Points, in no order, along strands that fork, close into loops and pass close to each other.
Points whose rows are less than 30.1 apart are linked; no others are. Some points are linked to none.
latam: [ -7 -23  -5  10 -30  33  30  -8   2 -12]
Kevap: [ 13   9 -10 -11   5 -14  -3 -17 -11 -23]
Votis: [  4 -17  26  14  41 -13  17   7  -6  34]
mavan: [ -1  64  20   9  -2  17 -39   4  11   8]
kun: [  5  -2  -3  -8 -39  27  26 -13   8 -22]
visez: [ 13 -19  -5   2  34   0  23  10   9  20]
veli: [-11  -2 -29 -11  29   1 -34  20  14   7]
nabik: [ -3 -28 -15   3  -3  34  27  16  24  14]
govun: [  4  12 -10 -27 -39  12  -2  -7  12 -21]
pego: [-18 -27   3  24  -8  17  30  -1  -3   5]
sode: [-32 -35   9  16 -17  15  33   6  -2   9]
rore: [ 26  -1  16  16  20 -22   3 -28 -30 -11]
Biza: [-40 -40  19  13 -16   1  28  12  -5  17]
moma: [ -9  62  12 -11   6  -3 -32   8  -5  -7]
demum: [  4  38  -3 -25   2 -20 -14  -6 -10 -20]
fota: [ 19   8  -5  -3  14 -21   4 -24 -23 -23]
susip: [  7 -20 -32  -4  13   9   2  14  13   2]
kig: [-14  41   0 -14 -48   4 -23  23  21   3]
zali: [ 12  -7 -23   3  40 -24  -9   2 -12  -3]
Lag: [ 23  14  36  13  -2 -19  13 -26 -24  -7]
vovi: [ -1 -18 -33  -5   4   7 -16  13  15  -5]
mame: [  8  -7   7   7 -12   6  24 -24 -16 -16]
vasal: [-16 -30  34  24  17 -19   6   9 -19  21]
Dipin: [ 19 -10 -14  -5  43  -9  14   8  11  22]
Gof: [  0 -30 -25   1 -11  31  18  15  25   5]
marip: [ 11 -12 -15   9   9   0  10 -12  -9 -14]
Kiba: [-21 -28 -31  -3 -33  22 -33   7  36   2]
fepe: [-37 -42  24   7  -6 -14  23  15  -5  25]
gupe: [  2  68  11  21 -14  13 -32  14  13  14]
Kup: [-14 -26  31  30  12 -14   9  -2 -23  11]
pomo: [-12  -7 -31  -6  15   5 -32  15  14   0]
zame: [  1 -27 -33  -6 -13  26  -3  16  31   5]
zan: [-23 -26  30   8  18  -8  22  10   0  35]
Puze: [ -7  68  16   1   1   3 -32  12  -2   0]
kan: [ -7  22  -6 -31 -42   9 -17   1  19 -13]
tazu: [-31 -35  29   6   5 -13  21  13  -3  32]
Dode: [ -8  47   5 -23   0  -9 -26  -1  -8 -13]
dereg: [ 13  -4 -23 -13  49 -18  -3  13   8  16]
fif: [-12 -22 -30  -9 -31  25 -24   4  29  -9]
Sen: [  4  -7 -18 -38  34   6 -13  10  35  23]
fuzo: [ -9 -28  -9  14 -15  27  29  -2   2  -3]
voke: [ 34  31  18  -8  -4 -38  14 -12 -21 -11]
valiv: [ -5 -10  44  20  -9 -12  10 -21 -29  -4]
famo: [-10  32   1 -26 -47   8 -22   8  18  -5]
Bala: [ 10  -5 -27  -2  43 -20  -7  12  -2   3]
zut: [ 11   5  -5 -15 -37  20  14 -14   8 -22]
vik: [-15  10 -10 -21 -42  18 -31  -6  21 -16]
zese: [  6 -17 -19  -2 -15  19   8  -9   3 -20]
vuzin: [ 10  24  -5 -22  -6 -11  -6 -14  -8 -25]
sok: [ 10 -17 -19   1  21   8  19  14  12  12]
ridup: [ -1   0 -28 -18  40  -3 -25  22  18  13]
tigav: [ 26   7   6   8  21 -25   0 -25 -28 -17]
tal: [-15  26  -5 -12   1   9 -38  -6  -2 -16]
dorok: [ 24  40   6 -15  -3 -41   9  -6 -18  -6]
pepa: [-13  54   4  13 -37   5 -27  32  13  10]
Lir: [-11 -23  18  10  21   3  31  10   2  32]
Vogik: [ 12   5  36  13  -9 -15  17 -26 -27  -6]
zabun: [  3 -17 -23 -10 -28  25   3  -7  10 -21]
zek: [ -1 -25 -32  -6 -24  25  -7   7  21 -11]
zuza: [ 17 -14  12  19  46 -20  16   3 -10  24]
nefu: [-15  40  10   5  -2  24 -47 -14  10  -1]
sanil: [ 34  28  29   0  -4 -28  17 -22 -22  -8]
peri: [ 19  -9 -16   9  31 -19   0 -10 -20  -9]
pasog: [  3  -5 -26 -31  38   2 -12  18  26  20]
bepa: [ -4 -13  -1   1 -38  32  28 -15   4 -17]
fum: [ 20  -6  29  24  19 -22   4 -25 -33  -6]
Nul: [ 15  41   4 -21  -5 -33   1  -3 -13 -13]
milak: [ -8 -21  29  28   3  -8  14 -17 -25  -1]
gumig: [-10 -24   3  18  10  12  30   8   0  18]
zaro: [ -9 -10 -22 -16 -35  20 -27  -5  19 -20]
garup: [-11 -17  51  18 -13 -17   1 -16 -34  -5]
bom: [ 18 -15   0  20  36 -19   7 -11 -21   0]
zolom: [ 15 -18  14  29  38 -18  10  -4 -19  15]
Fof: [-14  50   5  -3 -40   4 -27  24  14   6]

A tip is a point with one link. Name the tips that can be reached along the links from each point below, in the order of the rows.
Puze: vasal, gupe, fum, garup
zali: Votis, Sen
Fof: nabik, Kiba, zese, pepa

A fork is a point with three links, a tip a point with one. Leave the first point through the second and follow the links. Name the first fork or tip that comes.
gumig; Lir: pego
gupe; mavan: demum
Nul; dorok: valiv
nabik; Gof: zek

How many points has the smallest loop of links through each point below? Write none if it is on no loop.
sode: 8
rore: none
Bala: none

Name the points in between on the shortest way along the links from the first point to the second, in order.
govun; zame: kan vik zaro fif zek
ridup; vovi: veli pomo
fota; dorok: Kevap vuzin demum Nul
Biza; latam: sode pego fuzo
pego; zut: fuzo latam bepa kun
Vogik; Nul: Lag sanil voke dorok
